Points, in no order, along strands that fork and pass close to each other.
(in the rows, 128 means zero)
Points whose rows are less than 93.9 apart are linked; no others are. Some points are linked to none.
kig: [95 80 116 85 93 146 172 126 101 155 110 156 79 118 108 158 118 154 128 136 104 118 129 125 120]
bani: [172 125 127 120 132 128 171 121 150 140 105 126 166 132 132 145 158 127 129 126 111 124 137 108 137]
nevu: [142 145 123 140 147 117 116 160 151 142 169 118 170 137 170 108 163 112 127 96 139 135 101 136 110]
soruv: [135 110 117 111 147 115 138 158 139 158 123 137 147 152 154 138 139 127 103 153 88 127 124 121 169]
guz: [146 158 124 139 162 102 90 138 121 151 176 130 171 146 165 82 177 118 113 125 156 145 122 104 130]
boz: [77 119 99 119 118 112 174 94 152 111 106 135 120 108 92 165 78 126 143 118 109 119 117 178 119]
Let: [140 162 113 132 99 118 144 101 136 109 121 125 119 131 118 168 100 124 192 87 121 112 129 142 85]
fogo: [141 88 107 74 106 141 154 111 137 123 101 138 114 116 103 166 121 120 116 130 100 115 128 127 160]
Ror: [162 128 151 113 158 120 117 108 106 140 124 140 147 148 104 75 143 116 109 170 146 114 133 78 162]
nerap: [123 144 124 119 106 138 97 114 130 109 105 120 136 105 107 158 137 97 134 101 154 105 115 110 97]
mazud: [124 162 96 76 100 127 102 131 113 133 107 124 118 134 124 142 109 149 152 109 172 128 130 124 103]
bol: [130 126 136 135 147 134 118 152 181 115 134 153 162 92 158 165 132 69 127 121 91 129 99 150 141]
muval: [96 132 133 96 116 112 143 143 129 136 87 120 103 112 127 194 109 114 132 141 85 103 124 135 141]
pono: [91 78 116 152 141 129 148 125 130 129 123 138 109 144 134 142 138 131 125 125 106 156 134 146 131]
ruv: [103 132 115 126 153 149 138 178 172 140 137 123 158 102 120 150 132 109 144 116 132 147 124 143 154]
pugum: [173 147 130 138 101 144 153 90 112 145 115 126 147 118 121 101 165 149 107 120 143 102 134 77 113]
nuni: [147 120 119 124 118 108 146 140 131 98 114 127 112 154 143 129 127 142 148 128 95 126 99 162 114]
zomat: [138 113 126 174 157 112 140 147 144 133 155 134 115 148 139 82 139 145 148 134 153 165 140 140 133]
zos: [175 141 145 145 152 93 147 147 137 92 130 139 113 143 134 120 148 134 157 164 80 116 105 143 132]
lar: [114 100 153 118 117 127 149 93 112 123 91 130 123 153 129 143 177 132 118 120 96 100 137 86 144]
Debe: [116 108 165 137 123 148 143 133 134 126 98 111 107 129 122 111 90 140 120 144 133 125 145 147 158]
kar: [136 154 115 137 131 135 121 157 159 112 141 122 131 106 156 104 102 109 160 112 181 150 126 155 111]
tobe: [134 125 119 118 105 107 137 138 141 107 129 147 98 142 152 147 84 146 181 125 116 141 103 184 91]
vuza: [140 112 117 140 127 141 121 135 129 108 136 115 118 124 98 152 119 119 140 108 146 152 147 141 118]
tok: [108 102 151 141 128 157 158 136 151 127 92 141 118 96 123 132 102 113 119 146 130 129 145 127 157]
gasa: [91 117 109 131 130 119 145 153 168 109 123 144 113 99 146 143 99 103 140 124 126 140 92 185 120]
lero: [144 149 129 167 130 111 112 113 82 131 156 101 124 152 133 106 159 133 104 118 148 127 133 98 98]
fus: [143 152 119 140 87 133 145 134 114 156 130 124 98 123 116 132 117 197 164 117 137 146 144 129 87]
kapu: [159 171 128 139 130 111 72 128 131 87 149 138 115 147 172 112 114 108 183 133 156 127 130 138 106]
fek: [146 117 123 100 124 146 112 150 107 113 129 126 118 150 103 110 144 156 124 138 128 123 133 117 156]
res: [98 129 101 100 107 130 132 154 131 158 128 139 96 119 99 150 92 161 151 116 126 125 113 151 105]
lem: [120 109 129 138 119 157 156 98 147 156 130 113 170 116 103 157 120 106 105 85 112 127 145 117 130]
reb: [87 99 137 151 135 127 118 148 123 108 131 116 97 142 141 121 145 127 117 119 116 137 119 147 121]
fik: [130 155 111 156 112 135 80 133 152 142 124 160 102 128 149 129 107 123 163 111 132 112 117 120 109]
Sul: [114 107 126 154 154 126 150 165 158 129 145 132 122 88 147 156 132 88 108 144 83 143 110 156 150]
velo: [172 166 119 141 89 136 116 107 131 104 136 117 110 134 121 142 86 149 183 100 124 127 136 150 95]
beko: [175 191 107 139 99 139 114 114 109 101 152 113 114 119 135 129 101 168 169 118 160 150 145 140 89]
kef: [139 92 156 92 150 152 135 128 113 143 119 142 163 131 131 97 160 113 94 160 148 120 135 89 156]
lomo: [73 101 137 109 117 155 159 107 138 166 126 129 172 104 104 172 115 90 92 99 117 103 122 119 121]
boni: [62 130 133 130 133 147 143 129 135 116 113 108 126 94 85 173 121 110 141 115 130 122 138 128 123]
mufoz: [151 193 119 149 139 107 102 93 97 125 143 112 142 124 158 75 134 147 101 171 185 153 149 97 139]
Tari: [129 152 134 135 87 146 86 85 125 102 105 121 105 112 112 136 112 133 130 97 150 111 136 110 113]
Lebus: [111 91 171 124 97 148 159 114 106 137 103 123 93 134 116 111 96 152 111 139 146 114 151 119 121]
tulib: [97 88 138 132 140 149 165 146 142 133 113 139 124 83 145 150 120 94 87 155 91 135 118 142 154]
Kipa: [61 94 123 94 102 140 173 85 106 121 119 110 108 113 78 170 114 112 114 107 105 96 129 133 135]
mivo: [165 159 121 125 110 129 128 138 99 127 134 99 110 136 122 122 127 188 152 133 151 143 154 131 104]
gipam: [123 159 114 158 114 131 109 112 100 142 140 103 142 122 149 130 153 122 107 97 161 139 120 101 81]
Segi: [145 137 137 121 163 105 95 137 102 115 167 135 107 150 94 56 134 160 128 172 137 127 117 125 154]
koso: [140 119 130 103 132 127 91 172 117 117 144 141 95 149 118 85 128 156 129 153 137 130 120 146 148]
gos: [118 96 92 101 141 104 163 123 121 114 96 157 108 94 165 154 136 131 106 158 70 151 123 157 151]
Zage: [118 143 124 122 94 115 133 123 130 109 104 124 101 127 113 169 113 116 153 109 125 103 113 143 78]
Sapo: [153 108 102 85 132 141 127 147 139 143 131 129 169 128 116 168 129 97 106 113 124 126 116 129 138]
kasu: [98 115 147 123 95 147 144 112 101 123 108 97 99 114 92 128 98 148 129 115 166 126 140 137 98]
Rapo: [99 168 90 133 126 137 138 157 136 150 142 126 123 109 109 156 108 140 174 106 157 134 123 147 95]
rada: [132 122 146 132 164 124 98 152 151 99 128 133 141 130 138 117 167 91 133 141 148 152 132 123 155]
mitet: [127 86 130 96 137 170 132 145 99 129 130 148 125 139 109 95 160 135 115 148 131 120 127 104 167]
soti: [171 168 153 125 104 107 87 162 108 123 148 143 98 141 153 141 110 160 188 153 136 133 148 136 86]
Nusap: [188 171 116 162 141 109 122 115 119 114 138 135 140 134 140 86 149 152 149 144 154 136 136 112 112]
Pufu: [133 138 149 142 128 143 97 80 118 125 114 111 156 148 129 116 144 117 103 115 127 116 150 89 145]
Zosa: [112 78 122 107 96 118 188 128 101 127 115 133 80 121 115 168 109 139 110 150 88 121 122 150 111]
pufip: [139 111 174 130 171 124 127 124 131 118 163 107 197 147 138 101 182 123 97 107 123 148 123 126 127]
Pinaz: [140 129 152 135 155 108 112 116 100 130 118 140 118 144 109 93 170 138 127 165 145 131 145 82 135]
kib: [105 118 112 127 121 134 143 110 160 120 108 135 129 108 110 133 75 110 139 114 157 131 115 164 112]
kobuz: [146 150 90 116 108 158 109 99 155 157 115 137 167 111 121 129 107 121 119 90 149 121 128 112 129]
tofi: [111 113 96 140 140 150 84 139 123 160 161 134 136 144 128 120 143 121 110 104 143 146 133 112 144]
sebem: [131 112 176 129 161 129 126 146 150 120 157 107 194 136 153 118 151 101 85 110 98 131 115 144 146]
dep: [125 109 121 142 163 151 101 150 113 136 176 115 149 150 122 101 160 127 105 121 136 143 142 120 153]
vuk: [167 190 132 132 137 102 117 109 104 111 124 110 145 126 140 90 155 160 142 165 177 141 148 98 118]
Nekis: [134 122 163 167 139 163 130 150 122 164 146 113 161 108 120 119 150 112 88 121 141 116 139 95 128]
vafog: [179 169 86 126 105 137 88 104 131 151 133 141 141 145 155 115 114 132 127 108 151 118 129 103 117]
Bul: [119 110 157 106 159 130 111 153 171 128 144 138 186 105 161 156 154 88 102 113 96 140 111 137 148]
funaf: [105 118 119 118 123 153 136 133 136 138 104 139 139 120 140 97 132 141 120 112 151 130 115 123 128]
Tomik: [140 120 111 124 152 97 121 167 150 141 119 151 130 148 170 144 141 112 134 148 102 141 115 138 139]
gorud: [120 125 116 129 131 118 139 162 162 104 136 130 108 123 159 140 73 117 175 133 118 146 118 197 121]
mubin: [133 173 117 136 101 140 90 86 92 103 125 115 119 107 146 95 128 148 99 146 184 148 151 100 115]
pog: [155 126 137 136 159 87 144 130 106 112 139 124 114 176 122 123 140 135 124 166 73 121 121 126 159]
sanu: [111 111 139 120 136 113 140 121 145 126 104 111 155 139 163 155 107 95 104 116 94 124 108 152 133]
risu: [116 130 154 166 138 116 109 145 93 116 142 105 109 152 132 95 162 124 113 123 140 117 122 120 109]
tizes: [60 120 127 124 147 159 137 148 147 139 136 112 148 88 98 147 119 108 124 113 141 133 121 138 146]
napi: [108 110 140 97 92 97 168 110 122 131 85 117 85 123 123 195 104 135 129 153 80 111 145 135 121]
migu: [86 114 151 107 137 133 135 120 140 139 85 105 160 135 152 152 135 106 113 115 111 116 128 121 147]
vigu: [144 133 101 148 114 133 74 122 127 152 130 156 132 159 137 120 126 127 113 108 132 110 122 104 117]
riko: [119 89 123 87 140 149 145 148 122 167 137 131 159 131 136 166 138 107 85 131 81 124 127 119 162]
Losi: [81 135 100 104 105 94 153 84 164 130 107 151 136 111 91 179 76 88 135 119 103 79 107 152 112]
Foro: [137 137 140 146 176 119 93 132 111 155 179 115 169 144 133 86 169 125 107 133 158 155 153 99 157]
rapad: [139 187 131 152 164 102 112 110 98 126 177 109 151 111 139 48 162 143 105 174 175 149 124 102 148]
mepil: [149 106 135 131 175 113 132 127 115 112 161 131 131 165 97 69 147 142 117 156 102 126 115 128 163]
Kava: [151 157 135 143 102 136 79 97 110 97 112 138 98 120 123 99 130 146 128 139 167 126 152 105 114]
vok: [75 124 140 132 105 152 136 102 119 125 113 101 99 116 77 158 110 131 139 103 128 110 144 119 120]
gorer: [126 117 149 179 170 97 141 158 155 114 160 133 112 138 145 97 157 123 140 151 108 147 124 151 155]
muvo: [113 89 121 129 136 114 137 134 120 125 112 156 84 142 147 140 129 145 118 163 76 151 140 146 153]
mepo: [167 143 145 147 123 149 110 80 108 146 140 132 172 125 119 94 161 130 88 121 134 109 146 69 140]
vomev: [146 141 139 166 135 126 123 156 153 118 149 122 110 119 150 83 109 139 149 126 157 146 138 154 127]
kozib: [159 119 157 141 120 115 135 111 114 107 113 118 115 151 124 68 116 151 112 142 130 105 123 128 124]
tezed: [81 94 122 129 130 124 155 95 141 113 117 128 152 102 130 171 95 79 97 112 83 124 102 164 128]
laben: [128 97 132 94 95 145 152 86 121 126 96 128 112 140 110 149 141 131 117 111 104 97 143 104 152]
leg: [83 90 125 89 121 142 172 90 133 138 134 123 164 94 109 173 102 87 81 108 78 110 103 151 142]
Geru: [169 155 134 141 130 102 68 148 112 97 161 147 99 162 137 121 117 139 177 145 134 134 142 131 116]
Maz: [108 167 108 146 118 139 125 134 134 120 137 116 123 94 128 132 103 134 164 106 189 155 128 148 87]
faser: [183 170 147 150 162 97 128 147 138 102 154 122 134 140 132 84 137 135 161 154 131 118 112 136 138]
Venu: [86 107 118 91 97 124 132 133 126 154 101 149 85 143 109 148 116 170 146 122 107 131 129 134 117]
giv: [125 119 165 149 140 125 120 106 118 120 98 134 138 144 127 123 166 116 115 132 120 118 144 90 139]
Vade: [126 154 118 102 133 115 105 154 136 122 111 128 127 146 146 137 120 148 176 127 151 143 136 134 119]
dig: [177 175 141 126 104 103 101 133 104 136 138 134 104 136 141 96 111 197 161 161 146 138 148 124 102]
Zunen: [138 99 145 158 154 135 149 165 153 124 155 145 127 109 136 109 158 110 109 146 101 135 111 140 159]
guge: [163 131 129 111 105 113 126 101 141 123 98 135 111 162 124 133 125 163 158 131 114 119 154 120 140]
Bab: [98 112 86 109 119 145 140 143 141 148 122 160 113 102 103 165 114 121 124 118 103 118 96 136 119]
gafil: [139 114 118 135 105 164 159 89 134 159 115 114 152 112 107 125 103 125 109 101 151 124 149 110 136]
Melat: [113 98 151 121 110 140 143 130 75 157 124 130 92 160 126 104 113 170 118 145 143 127 159 112 130]
dobiz: [121 108 83 93 124 130 138 136 148 133 126 136 141 118 108 178 105 102 125 118 104 128 112 152 144]
zevu: [127 139 112 143 133 116 103 151 153 130 124 155 120 136 154 150 131 108 165 122 128 133 116 132 120]
Sikod: [130 133 123 154 136 122 127 141 129 150 149 107 166 137 147 142 157 108 115 91 135 129 113 126 93]
zuzo: [155 167 163 146 171 106 122 134 102 136 156 102 147 116 126 60 157 125 103 174 161 116 116 98 132]

A fork is a point with three links, a tip a point with one. Leave the first point through the second and follow the links. Name the first fork or tip that comes.
giv; Pinaz: zos
Rapo; Maz: Sul
gipam; Sikod: vigu
Segi; koso: giv
vafog; kobuz: migu
beko; velo: mufoz
Zunen; gorer: res
tofi; dep: gos

A fork is a point with three links. Follow the links from the first point to the second and name the forks in between, in order.
zos; mepo: giv
pufip; Pufu: Sul > res > dobiz > giv
pugum; vomev: giv > dobiz > res
risu; mazud: vigu > zevu
Rapo; Pinaz: res > dobiz > giv
Tari; lar: mufoz > zos > giv
kasu; zomat: Lebus > Sul
